Points, in no order, along strands that fork, close into loops and pass close to each other.
Points whose rows are less than 166 apart are linked; no others are. Some points are linked to none.
votep: -19 -21 -54 56 -25 65 -7 -26 -16 9 -29 -24 -34 4 19 4 17 -30 4 13 58 -3 29 -68 -16 28 3 35 31 14 36 -19 -3 22 7 6 42 -53 -7 -18 9 17 -2 -17 -12 -18 -1 -4 10 -6 8 15 -37 2 -11 40 -1
nodin: 8 4 11 21 48 -2 9 -34 -11 -7 6 -39 -14 4 4 -3 18 -26 -35 -23 37 -22 -3 -10 -4 1 -40 13 0 -8 -19 -76 -9 7 -11 37 24 39 -17 -8 -39 -36 -4 38 25 0 -28 29 5 18 -17 -36 31 -3 -2 11 -8
nuvu: -15 -61 -34 -4 -25 15 39 -11 22 -4 -37 -17 18 -10 15 -17 -19 -12 33 20 -6 24 -6 -39 -27 48 29 24 13 -3 -1 11 -30 -22 26 -45 -7 -5 36 -17 -24 -14 2 -12 24 11 26 39 24 -3 19 13 -29 -39 0 34 8
gego: 12 41 -5 42 -24 -6 -23 -15 -1 20 7 26 6 0 -22 13 20 24 -28 -4 21 -20 0 9 -18 -11 12 21 -18 18 22 -12 35 22 9 57 2 -38 21 30 41 33 -21 -17 -44 -30 -21 -32 -6 -6 -4 12 -21 14 -5 18 32
sez: -36 -2 25 -4 -13 0 37 -26 13 3 -30 6 8 -36 21 -24 -35 -24 29 -38 19 11 -3 -41 -19 22 31 -28 -3 -23 -14 -10 -18 -12 20 -88 -12 48 -30 -33 -52 -13 31 33 7 26 -53 56 -23 3 6 -21 6 -31 -40 16 -9
Goka: 13 -8 42 -45 -19 -34 14 -8 23 -1 19 -1 13 -37 0 -23 -44 58 2 37 -58 42 13 25 21 -25 13 -17 -6 -14 -14 66 -16 -16 20 -64 -33 23 55 15 19 0 -9 1 7 5 26 -15 18 1 12 -3 -21 -26 6 -21 -1
Pava: -14 33 -10 29 -15 24 -14 -18 -7 11 -24 33 -47 -17 42 9 15 -37 5 -38 32 -28 29 -59 17 -30 -2 -39 1 4 23 -31 14 14 -9 -56 5 9 -48 -21 -8 20 -7 14 -17 -8 -75 13 -62 -11 -3 -18 4 19 -53 11 -25
zar: 28 25 -33 -44 -5 -2 -32 74 15 4 1 41 -3 37 20 43 9 -8 -4 5 -42 5 5 21 43 -35 1 -43 13 21 21 23 34 -14 -21 12 -11 -11 -8 16 30 -6 -30 -33 7 -7 21 -6 -23 -22 17 17 22 35 9 -37 -38
kovin: 4 22 38 -29 8 -26 39 -50 35 -24 7 -9 0 -28 25 -24 -31 18 -22 -5 -26 11 21 14 22 -14 4 -13 -4 -15 -49 -2 -15 -20 19 -81 -6 52 39 44 -16 -38 -14 42 25 27 -47 40 -8 20 2 -50 21 -22 3 -8 -34
dol: 5 -69 0 -20 6 -14 6 -8 -35 4 -6 -37 20 -22 -4 -20 16 16 15 25 -69 5 -52 36 -17 -7 -9 55 1 -10 -9 16 -34 -13 -26 21 -42 1 18 11 -23 17 -8 -27 -3 -3 52 -1 30 -11 -8 27 -15 -11 7 14 45
kek: 1 -3 19 -15 27 2 -16 35 -10 18 47 6 19 32 -64 38 -4 30 19 5 17 0 -5 43 -16 25 -12 15 -8 1 -11 21 13 -11 -10 92 27 -1 -17 -8 2 -9 23 0 -16 10 42 -31 35 8 -3 25 10 20 30 -29 2
gara: 15 68 -21 2 -5 3 4 5 29 -40 21 -2 14 45 -20 30 -2 -11 -31 -25 38 -24 44 20 -7 40 0 6 5 26 -29 -18 20 1 20 37 50 -32 16 45 40 -38 -15 5 -16 6 -17 -12 13 29 20 -46 30 -3 42 -10 -7
tis: -20 -3 -20 9 -48 12 43 -12 -32 -19 -4 -15 58 17 -50 -13 -3 5 27 -13 4 -7 12 18 -76 62 53 42 -17 20 -42 16 -19 6 27 26 7 -44 -12 32 7 14 31 -4 -32 27 -16 8 21 43 -4 -39 3 -30 40 10 49
Vedo: -19 6 -5 49 -20 34 -31 -30 -66 7 8 -23 -30 -12 -21 -2 22 9 12 -22 22 -17 -5 -8 -25 -21 3 42 -8 2 14 2 -5 38 -27 49 16 -22 -57 29 15 50 30 4 -48 4 -24 -19 -14 9 -28 -22 -11 23 -4 3 40
zure: 7 -35 -45 -8 -39 5 24 12 -3 0 -42 9 -11 -17 42 -12 11 -12 21 3 -47 6 -16 -32 3 -26 13 -7 15 4 20 8 -4 -21 -15 -58 -29 -13 14 12 -4 17 -15 -39 -8 0 -6 12 -19 -25 3 4 -13 -3 -22 11 2
gemiz: -12 7 36 -14 32 -10 31 -35 46 -19 10 -30 1 -19 17 -12 -45 -5 -11 4 30 32 22 -13 14 22 -10 -6 2 -10 -34 -17 -19 -12 32 -59 15 49 28 -2 -31 -55 2 49 51 22 -25 49 12 17 11 -35 14 -28 -1 0 -41
keme: 18 7 43 -25 10 -17 19 -39 13 -23 17 -15 -24 -33 25 -29 -35 37 -20 17 -52 18 36 14 37 -53 -3 -21 7 -16 -33 43 -19 -11 5 -77 -16 34 43 39 11 -5 -14 20 10 12 -1 -3 2 2 5 -31 9 -17 3 -20 -32
Kugi: 11 50 28 9 -39 -54 19 -35 50 18 -19 82 13 -36 6 -6 -14 23 -21 -13 -7 -21 -1 -1 4 -18 31 -27 -26 0 9 -11 33 -2 37 -45 -34 12 50 20 19 23 -26 0 -30 -17 -58 -6 -30 -6 0 -1 -17 -10 -39 13 19
lor: 2 2 -14 -9 10 -9 27 50 -16 17 -33 26 17 23 -2 5 30 -46 -14 -36 8 -30 -33 9 0 10 -21 -16 -1 -3 -6 -71 11 -1 -25 38 -7 27 -44 -45 -46 -30 17 12 23 0 -12 41 -30 -2 -16 2 32 7 -11 -9 4
zofo: 19 26 -40 -33 6 30 -25 58 8 -10 4 5 -17 50 14 48 5 -39 -1 -8 3 2 27 0 33 0 -16 -23 25 16 1 -1 20 -7 -20 18 32 -7 -38 1 12 -25 -12 -3 14 5 10 16 -11 -2 19 -7 29 30 21 -33 -51
lozu: -24 -29 -11 -43 -12 48 -1 4 -20 -32 14 -65 6 20 -7 -4 -39 1 36 23 -8 46 24 -9 -6 26 7 16 29 -8 -27 62 -45 0 -20 -29 40 1 -41 2 -2 -9 25 8 10 38 33 22 35 20 20 -29 9 -5 42 -25 -25
lugi: -8 11 33 -7 34 -11 0 -19 57 0 21 -10 2 -3 -4 18 -45 -7 -11 19 63 35 23 -13 14 47 -15 -16 0 0 -14 -5 -1 -6 44 -23 33 25 29 -51 -14 -43 10 40 43 6 3 12 35 13 18 2 -2 -24 -4 1 -26
zeg: 6 -8 4 -6 72 9 13 -32 -20 -34 -5 -69 -33 -4 48 -29 22 -26 -28 -9 -13 -5 7 2 35 -34 -52 -1 25 -19 -23 -42 -18 -2 -45 -29 8 44 -25 6 -33 -31 -14 32 40 3 -22 46 -10 4 -14 -32 41 6 4 1 -44
zino: 11 16 46 27 9 -30 -2 -40 -15 17 24 5 0 -26 -26 -13 -8 23 -12 -26 17 -11 -6 10 -13 -24 -6 7 -33 -18 -14 -13 2 14 8 18 -10 35 -20 4 -12 8 20 42 -14 10 -39 -2 -3 14 -20 -29 3 -9 -19 -2 39
sapu: 21 50 -21 -21 26 19 -13 32 5 -22 8 1 -27 40 25 29 11 -39 -27 -38 0 -28 33 15 41 -22 -25 -26 14 17 -24 -30 14 -7 -29 4 29 8 -38 30 3 -41 -26 24 13 9 -23 29 -45 5 15 -39 52 30 14 -32 -48
Manu: -5 28 22 18 5 -7 -17 -25 57 4 15 21 5 -3 -7 9 -25 11 -22 26 67 22 33 -23 0 43 -2 -8 -2 -7 12 8 20 11 51 -16 28 -15 37 -32 25 -12 -1 13 4 -17 -7 -25 28 1 18 26 -25 -20 -3 12 -8
Paz: -15 1 -23 -37 -15 16 27 19 36 -18 -25 9 -7 -6 49 6 -25 -36 25 -10 -7 30 31 -40 26 6 17 -37 26 6 -12 19 -6 -28 7 -94 6 15 -1 0 -9 -39 -8 -2 28 26 -18 43 -23 -5 32 -24 12 11 -1 -7 -59
veku: -1 34 -9 4 -17 -33 -32 15 81 -5 -6 65 29 18 -2 18 -8 11 -22 36 35 14 13 -1 -8 53 26 -12 -10 8 32 3 45 -6 53 13 3 -41 63 -17 51 -5 -23 -32 -9 -28 18 -33 28 -10 13 62 -19 0 13 17 -4
gup: 17 37 18 -38 -28 -2 -20 29 16 -12 36 13 29 24 -30 19 -23 45 -7 24 -13 22 33 42 -8 7 31 -8 -6 5 -11 68 15 4 16 17 10 -18 9 44 63 4 -8 -11 -24 16 23 -34 30 16 26 -3 -8 1 51 -30 -8
tuno: -26 -10 33 7 31 -5 -32 37 -12 26 45 40 10 13 -78 34 -9 29 37 -6 35 16 -18 18 -15 34 11 -12 -18 -17 1 18 12 -4 10 63 12 0 -50 -46 -15 12 67 7 -9 5 29 -18 14 1 -14 42 -4 19 3 -23 18
Rov: -32 -44 42 6 -4 3 -25 6 -18 21 29 -22 -26 -43 -25 -18 -29 16 37 14 -6 58 -11 -4 14 2 5 -16 -1 -38 21 52 -21 13 -3 -37 -22 25 -36 -57 -8 30 51 0 -3 -15 37 -22 -7 -5 -12 27 -34 -6 -27 -15 19
Lesif: 10 6 18 -21 61 1 5 1 -14 -21 5 -25 -41 -15 68 -34 5 -22 -20 -3 -35 7 18 9 62 -58 -49 -50 23 -21 -25 -7 -11 -7 -47 -67 -10 45 -32 -21 -30 -24 -2 15 43 11 -19 36 -38 -21 -4 -20 46 18 -9 -11 -55
vos: 30 51 -1 -32 -27 -19 -18 43 7 2 20 27 35 37 -32 33 5 34 -8 -9 -28 -18 -2 64 -4 -17 19 0 -20 18 -5 22 34 -1 1 71 -3 -21 25 70 58 2 -30 -23 -39 -7 16 -30 8 7 7 -3 15 21 34 -29 8
puz: 16 41 11 5 -17 -22 0 -3 -7 26 -21 58 -27 -17 38 0 21 -13 -18 -31 -20 -39 -3 0 30 -67 -13 -50 -14 -2 14 -34 21 3 -30 -37 -30 34 -28 2 -14 17 -11 -1 -12 -10 -62 10 -74 -18 -16 -9 19 22 -50 -11 -8
tigir: 10 22 3 -20 7 -29 2 62 4 29 -13 65 26 26 -22 24 20 -24 -7 -23 0 -27 -40 32 2 5 -6 -26 -23 3 9 -36 34 -5 -17 55 -24 17 -29 -34 -25 -14 16 5 9 -4 -5 16 -27 -8 -11 23 26 22 -14 -25 11
nakuv: 26 -23 -7 -40 18 -1 -40 63 2 12 24 2 -5 23 -1 24 2 23 10 35 -45 24 -21 18 27 -30 -15 -19 11 13 38 47 13 -9 -28 32 -20 -14 8 -12 23 10 -15 -37 11 -14 62 -36 16 -31 4 45 -7 30 10 -27 -19
tilev: 43 56 23 -7 19 -29 -29 31 10 12 23 19 28 37 -28 34 11 28 -21 1 -21 -40 -28 73 9 -31 -2 -10 -18 15 8 -12 42 5 -10 109 -3 -12 54 49 40 -8 -51 -13 -19 -25 31 -57 10 -8 -2 18 18 31 15 -14 2
kino: -13 -48 -77 -13 -75 22 19 39 -14 -3 -54 -1 7 3 20 -9 24 -11 30 8 -50 7 -22 -34 -24 8 37 21 14 19 31 19 -4 -22 0 -25 -24 -55 20 30 15 26 -16 -69 -29 2 27 9 -7 -13 9 15 -35 -13 -2 19 26
simub: 42 9 -12 -30 68 -15 11 48 -5 -14 -21 -34 10 40 35 -3 41 -26 -41 12 -46 -65 -39 63 27 -41 -46 -11 12 5 4 -50 6 -13 -39 61 -7 14 48 13 -9 -40 -61 -13 53 -22 52 -26 8 -11 -9 3 34 23 16 -25 -24
gur: -7 -68 4 15 27 0 9 -18 -16 16 -27 -27 -14 -30 26 -25 4 -24 15 12 0 23 -35 -34 0 -5 -19 3 3 -27 8 -28 -36 1 -13 -23 -25 33 -14 -72 -56 -5 22 -6 35 -7 19 29 8 -16 -10 28 -18 -27 -32 34 8
Pof: 28 27 -1 0 3 -1 -9 -9 -17 1 -4 27 -55 -7 43 -2 17 2 -22 -15 -54 -35 17 7 51 -93 -17 -45 5 2 7 -4 3 2 -42 -40 -26 9 -14 34 10 23 -24 -12 -14 -17 -33 2 -65 -28 -6 -15 25 37 -26 -7 -21
sol: 0 -16 15 -28 -38 -16 23 -17 -1 -3 -3 -3 30 -31 -17 -22 -29 39 20 13 -44 21 -4 25 -20 -3 28 10 -15 -16 -18 44 -19 -6 11 -43 -37 14 18 20 1 11 9 2 -15 18 -3 8 10 9 1 -14 -18 -26 -2 -6 26
Kipa: 2 -5 3 36 8 6 20 -60 -65 -32 17 -71 6 2 -15 -24 35 -19 -5 -42 9 -46 -5 17 -30 12 -23 56 -4 2 -41 -48 -29 17 -15 46 35 16 -51 61 -15 5 9 41 -22 14 -42 13 13 32 -31 -66 32 -4 34 6 30
malo: 11 11 7 27 33 -10 35 -20 -32 -16 13 -46 8 21 -24 -9 37 -26 -22 -44 22 -50 -17 21 -21 19 -39 31 -11 0 -47 -81 -13 -4 -11 76 34 23 -34 33 -33 -32 0 36 -7 7 -28 14 12 26 -24 -50 42 1 27 -5 10
Vaza: -5 45 -15 17 -31 10 19 -16 -11 -30 19 -12 39 37 -46 8 -11 -1 -7 -14 48 -8 43 9 -49 51 27 24 -10 29 -39 14 5 14 20 29 50 -46 -29 34 31 -2 30 7 -34 25 -38 -14 18 37 7 -61 19 -18 37 -7 20
sis: -18 50 7 59 -41 14 -30 -25 -32 16 15 28 -2 -7 -33 -2 23 39 -15 -12 28 -13 9 -6 -33 -12 34 20 -31 18 23 19 39 40 10 36 6 -50 -26 46 55 63 16 -8 -64 -19 -50 -45 -29 2 -15 -5 -21 17 -12 18 35
Gizu: -17 -24 2 15 -6 27 -21 -48 -80 -27 20 -60 -15 -24 3 -31 2 0 19 -7 -18 -4 -10 17 -4 -37 -21 55 10 -17 -10 28 -42 34 -49 19 2 1 -62 52 8 54 20 5 -32 19 -3 -19 7 13 -34 -36 4 13 14 -5 33
ledor: -9 -38 -45 10 -37 9 29 -29 43 -9 -38 -29 15 -10 28 -25 0 -2 -5 48 8 18 18 -43 -22 45 24 45 19 13 6 20 -15 -15 35 -46 10 -35 86 8 23 -21 -26 -29 11 7 27 1 35 4 23 25 -53 -36 22 40 4
Gope: -4 40 -16 -8 -19 7 8 -6 59 -18 -20 42 -25 -4 49 15 -11 -27 -6 -9 4 -10 60 -39 36 -5 19 -49 18 18 -5 11 17 -16 26 -86 17 -6 27 25 28 -21 -37 -4 9 12 -36 21 -36 0 26 -20 -5 17 -4 8 -56
devi: -32 -7 -18 -14 -31 29 46 -32 -7 -33 -29 -34 -7 -19 47 -32 -14 -23 28 -21 -27 17 12 -41 -7 3 22 -13 22 -13 -24 14 -34 -11 -16 -107 2 33 -25 22 -25 -11 7 7 5 33 -51 55 -24 2 7 -43 13 -14 -1 9 -33
Tobi: -8 -1 -7 -30 -37 -22 52 -2 11 -16 -10 6 59 10 -40 -6 -18 14 17 -12 -17 2 -10 36 -49 48 37 22 -22 1 -45 4 -17 -15 34 -4 -18 -2 18 23 -9 -18 10 13 -9 22 -6 29 21 31 8 -29 3 -39 30 -3 37
las: -16 -79 10 28 37 17 -9 -47 -25 2 8 -74 -32 -37 17 -28 -4 -4 9 35 10 38 -8 -38 8 -1 -35 31 17 -23 8 0 -51 15 -4 -19 2 13 9 -59 -31 11 11 2 31 -14 38 -7 38 -9 -3 27 -26 -27 -16 33 12
pep: -8 4 37 26 -2 16 -36 -54 -61 -25 45 -50 -45 -35 -1 -37 -21 22 -1 -1 -18 7 29 13 27 -70 -22 15 7 -22 -8 51 -32 42 -35 -23 6 11 -45 48 29 56 10 27 -32 4 -8 -39 -10 10 -24 -44 4 14 2 -20 8
Kag: 10 -3 8 31 9 8 16 -49 -5 -2 22 -41 23 6 -27 -4 1 18 -18 12 29 -18 18 22 -40 34 -13 60 -2 17 -26 -9 -13 9 19 48 33 -20 38 21 12 -6 -11 14 -15 -2 7 -26 45 24 2 -13 -11 -20 36 24 33
lunan: -3 16 6 20 -30 -20 -8 5 -22 36 -28 56 -10 -24 -1 -4 30 2 -4 -30 -16 -29 -44 -3 -7 -43 13 -11 -35 -4 29 -35 29 9 -20 11 -49 13 -24 -5 -14 40 8 -11 -30 -16 -47 1 -57 -15 -25 15 -7 15 -54 6 31
tul: -1 -40 23 -13 15 1 -31 35 -12 14 24 -10 -32 -18 4 -1 -17 7 21 29 -23 52 -7 -7 39 -26 -22 -29 10 -16 32 41 -4 7 -20 -24 -24 14 -22 -55 -4 18 17 -12 18 -18 39 -25 0 -21 -1 37 -16 10 -17 -20 -9
piguz: -8 65 38 27 -23 -40 -3 -10 34 11 3 93 13 -10 -24 14 -1 20 -11 -31 28 -11 -3 -6 -10 2 25 -35 -42 -1 7 -4 50 11 36 -12 -19 4 1 0 19 36 9 18 -39 -10 -78 -7 -33 4 -5 3 3 -4 -44 -7 19
ner: -7 7 23 50 -7 -6 19 -63 -55 -9 19 -25 8 -19 -22 -35 17 1 7 -51 20 -32 -14 11 -49 5 11 34 -33 -2 -34 -27 -23 20 6 27 2 27 -64 38 -23 17 51 47 -32 35 -62 14 -9 29 -35 -63 21 -14 4 6 55
seb: -6 41 -20 29 -45 -20 -5 -2 40 10 -21 53 30 5 -16 2 16 10 -30 10 27 -8 2 -5 -26 37 34 16 -20 22 28 -14 43 8 46 24 -4 -55 56 17 48 20 -21 -37 -40 -31 -14 -36 -2 -7 12 33 -28 -7 -4 33 29
tuso: 38 -53 -30 -26 37 -13 -8 47 -5 -1 -8 -7 -10 11 46 -15 21 -5 -3 53 -71 15 -50 7 32 -63 -34 -21 25 16 41 16 3 -26 -43 -14 -42 -20 47 -19 -6 11 -19 -52 33 -17 61 -17 1 -40 4 40 -1 15 6 2 -8
kopov: -31 27 34 29 10 -13 -47 31 -14 30 44 54 13 0 -74 26 6 54 11 -7 22 17 -23 9 -22 18 26 -8 -39 -9 20 39 35 15 17 59 -7 -22 -33 -8 28 40 43 -1 -29 -16 -3 -41 -3 -5 -24 38 -14 33 -6 -15 27
rozug: 29 11 12 -11 35 8 -25 4 -13 -16 15 0 -59 -7 44 -7 -5 0 -17 10 -44 -1 35 1 67 -81 -31 -47 24 -3 4 28 -3 0 -33 -49 -9 9 -18 8 14 15 -19 -4 10 -10 2 -8 -36 -25 8 -9 26 29 -8 -21 -40
Zagas: 26 32 4 -40 -15 -41 -21 65 19 28 -4 85 25 14 -10 29 8 10 -3 -8 -48 -10 -37 45 25 -32 9 -48 -24 6 24 6 44 -10 -15 22 -45 9 -5 9 9 9 -16 -20 -6 -12 -1 -2 -36 -19 -4 27 15 32 -18 -33 -3
Zimiv: 1 -34 23 -43 27 14 -3 29 -29 0 37 -35 21 20 -39 9 -11 19 35 6 -16 6 -10 53 -13 12 -22 26 4 -12 -33 31 -22 -19 -32 62 21 14 -30 2 -20 -15 20 8 -3 30 59 -8 53 10 -5 7 18 10 38 -31 6
kal: 37 -40 -33 -23 56 -15 14 29 1 -12 -26 -29 -1 18 55 -16 39 -25 -28 37 -52 -27 -45 26 27 -38 -37 -5 23 9 18 -31 -2 -23 -35 4 -32 -1 64 -4 -15 -15 -40 -27 56 -16 53 -5 9 -22 -5 19 12 9 12 -4 -21
liv: -29 13 -17 35 -22 29 -22 20 5 16 -24 49 -29 -4 23 25 8 -38 23 -25 52 -2 18 -75 3 16 18 -35 7 5 45 -15 32 15 16 -38 7 -17 -45 -53 -5 32 6 -3 -13 -13 -52 -1 -28 -15 5 21 -18 5 -51 18 -26
keba: 26 -22 -50 4 23 14 -1 0 -3 -17 -24 -38 -32 14 41 -3 32 -27 -16 14 -13 -20 -5 -15 27 -20 -34 17 30 10 12 -29 -8 2 -32 3 6 -18 27 11 -6 -12 -43 -12 28 -17 22 6 0 -19 -1 -6 5 11 7 4 -23
Dupi: -1 -48 -52 -8 -41 15 11 24 -22 3 -28 -13 22 9 -14 3 26 4 13 12 -43 -2 -28 7 -25 18 10 51 8 19 9 5 -18 -9 -12 37 -13 -44 18 23 8 15 -17 -46 -22 -10 42 -3 14 -2 3 19 -19 -6 17 16 33
tades: -25 60 8 31 -14 11 -36 21 22 8 11 78 -12 15 -8 37 7 -22 -1 -27 58 2 24 -37 -1 25 18 -45 -16 3 32 6 57 21 28 -3 15 -22 -46 -28 24 36 7 9 -24 -11 -67 -9 -28 -3 3 22 7 15 -38 -9 -17
Sutaz: -1 -34 -18 -14 -26 8 -2 -21 32 -4 1 -37 27 1 -2 -17 -12 30 -7 67 3 25 20 5 -29 42 17 55 17 19 3 46 -22 -9 26 -5 18 -42 71 6 43 -8 -23 -28 1 6 60 -33 59 6 26 41 -47 -27 46 27 9
Fefiz: -26 -53 13 -26 4 35 -3 -3 -13 -6 37 -56 31 11 -42 -1 -37 28 35 39 4 37 19 15 -25 49 0 36 15 -6 -30 54 -48 -4 4 11 33 -4 -8 -21 -2 -8 24 7 8 27 61 -11 62 23 15 9 -15 -20 41 -11 1
Zuz: 31 -16 18 -12 26 -44 -13 11 33 28 -7 22 26 -1 3 7 2 22 -21 31 -23 -11 -40 29 6 -13 -6 -1 -13 4 28 -18 13 -9 6 37 -41 15 72 -25 -6 -6 -34 -12 28 -24 41 -29 14 -20 -3 41 -17 2 -15 8 19
Bula: -22 0 31 4 -13 -28 -7 21 -24 38 -9 57 9 -31 -44 -12 11 29 32 -33 -15 -8 -62 25 -30 -16 33 -3 -45 -16 11 6 13 0 -2 28 -61 10 -39 -12 -24 32 53 -2 -24 4 -12 3 -40 -3 -29 31 -19 5 -35 -3 55
zon: 26 10 46 18 60 -34 2 -45 13 19 17 -12 -4 -15 4 -9 4 -3 -46 -1 30 -25 -6 1 7 -29 -37 -1 -24 -16 -7 -61 0 11 3 28 -7 51 20 -26 -28 -20 -13 39 35 -10 -20 -2 8 16 -15 -14 5 -9 -21 6 8
mudot: -20 -26 27 8 5 -9 14 -12 23 19 -24 13 -8 -45 29 -11 -27 -22 26 -6 32 20 -5 -51 8 8 5 -34 -5 -24 13 -13 -9 -2 22 -72 -20 42 -4 -66 -42 -6 18 20 27 -5 -23 29 -8 -11 0 10 -22 -18 -50 23 -10
gukat: -32 -46 38 41 -4 13 -20 -42 -32 18 21 -48 -27 -47 -18 -30 -16 21 19 20 20 39 4 -32 -4 -1 -2 25 -3 -28 17 28 -34 29 9 -19 -1 4 -8 -45 -1 40 30 3 -7 -15 24 -35 13 2 -9 21 -51 -17 -24 16 39
nevu: -36 -29 -30 -9 -8 9 31 40 5 7 -20 38 37 39 -55 22 -7 -18 43 -27 29 2 -17 2 -45 84 32 4 12 7 -13 -24 -9 -20 34 40 13 -32 -25 -46 -48 -20 50 -12 1 12 46 39 12 17 15 32 14 -31 9 13 13
bunok: -26 -40 -24 -16 -6 6 45 15 33 -1 -33 11 36 16 -19 10 -22 -20 35 -2 28 22 -12 -21 -38 85 29 13 10 0 -12 -17 -23 -27 48 -10 6 -7 22 -47 -43 -40 22 -3 23 12 41 51 27 9 23 17 -3 -46 3 29 3
rap: -18 16 29 45 11 -18 -37 10 -51 44 19 43 1 -28 -70 5 32 51 12 -26 6 -21 -57 11 -34 -18 26 19 -48 -6 20 -2 25 10 -6 81 -34 -4 -35 2 6 47 48 -5 -32 -9 -8 -26 -28 -3 -37 31 -19 37 -18 11 64
livo: 5 -1 -57 30 1 54 -17 -25 -13 -23 -12 -46 -44 18 29 10 28 -27 -17 -2 25 -30 42 -32 14 -6 -30 28 34 16 11 -18 -6 20 -26 9 46 -46 2 33 24 0 -33 -1 -2 -15 0 7 -6 -3 3 -22 0 15 15 18 -19
bedu: -13 -44 -64 34 -11 44 11 4 -4 7 -42 -16 -20 23 18 19 21 -48 8 -2 41 -8 2 -64 -10 48 -9 25 33 18 30 -53 -11 4 9 21 37 -36 9 -43 -23 -13 -3 -24 16 -14 25 19 13 -11 8 19 -14 -10 -1 36 -9
nekis: 15 9 -25 -10 -30 -7 7 -8 35 -7 -21 22 -12 -11 34 -6 -7 7 -6 20 -25 1 24 -17 20 -19 16 -16 11 11 12 22 11 -15 16 -52 -5 -18 55 36 32 -4 -36 -24 2 -2 3 0 -8 -11 11 3 -22 -4 -1 5 -23
Bemom: 6 17 8 -29 -15 5 -5 -12 47 -22 21 -23 29 17 -13 -6 -33 33 -16 55 25 24 50 20 -18 42 21 26 5 10 -21 53 -10 -3 35 -8 29 -35 56 19 54 -30 -12 -7 -1 20 37 -32 59 20 37 11 -25 -24 63 -1 -15
Selov: 46 44 24 -23 52 -27 -17 34 10 7 11 10 10 34 0 24 10 1 -36 -5 -14 -47 -22 64 28 -42 -27 -27 -10 4 3 -32 34 1 -24 73 -5 25 24 14 4 -30 -44 14 22 -12 24 -29 -3 -1 -5 -2 35 29 5 -33 -16
ninel: 3 -33 27 10 11 -23 -9 8 30 22 -1 19 -19 -42 33 -8 -17 -3 14 33 10 34 -2 -47 43 -15 -6 -46 1 -15 37 12 5 2 22 -66 -24 20 30 -69 -16 12 -2 -7 34 -31 5 -18 -2 -28 0 37 -47 -4 -43 14 -10
Gaf: -1 -24 -55 -8 8 13 32 44 5 0 -45 -12 10 43 9 12 19 -59 -9 -18 10 -16 -25 -11 7 49 -16 10 24 15 0 -78 -11 -12 0 38 15 -7 6 -35 -42 -47 -11 -13 34 -8 25 40 4 -11 1 9 24 -2 20 11 -16
Fede: -22 11 7 24 9 30 -13 -11 -20 9 15 -2 -25 15 -19 17 -13 -20 12 -34 64 10 10 -34 -12 25 -2 -10 -1 -6 -1 -12 -1 14 3 16 43 12 -73 -40 -20 -2 51 35 -4 15 -29 13 -8 17 2 -20 16 1 -15 -5 -7
vusov: -3 -23 -7 -28 25 27 3 -10 -27 -33 11 -71 -16 -1 20 -11 -10 -8 6 7 -17 27 9 3 18 -9 -34 16 31 -15 -26 23 -31 -3 -36 -25 19 18 -29 10 -17 -16 3 19 24 21 21 24 23 1 1 -24 26 -4 20 -16 -32

A tip is a point with one link. Name the tips that can be reached along the links from each point below, in the order of the rows.
veku => gara, pep
ninel => dol, sapu, nevu
Pava => Kugi

A piece is all that can be reached along the links. How many separate loops has the piece of each point below (a circle has one, a figure eight two, a Y none), and how many tips (points with one link)?
zure => loops 2, tips 3
zino => loops 2, tips 1
pep => loops 0, tips 2

How many points has the smallest loop of links through each point below? Write none if it is on no loop.
tul => 7
Zagas => 12
Lesif => 15
vos => none
nodin => 6
seb => none

Name the points in between on the shortest way along the links from the first point to the second, in order.
vos, nevu => gup Bemom Sutaz ledor nuvu bunok
Gope, Zagas => Paz devi sez mudot ninel tul nakuv zar
Selov, dol => simub kal tuso nakuv tul ninel mudot sez devi Paz Gope nekis zure kino Dupi
keme, gara => Goka sol Tobi tis Vaza
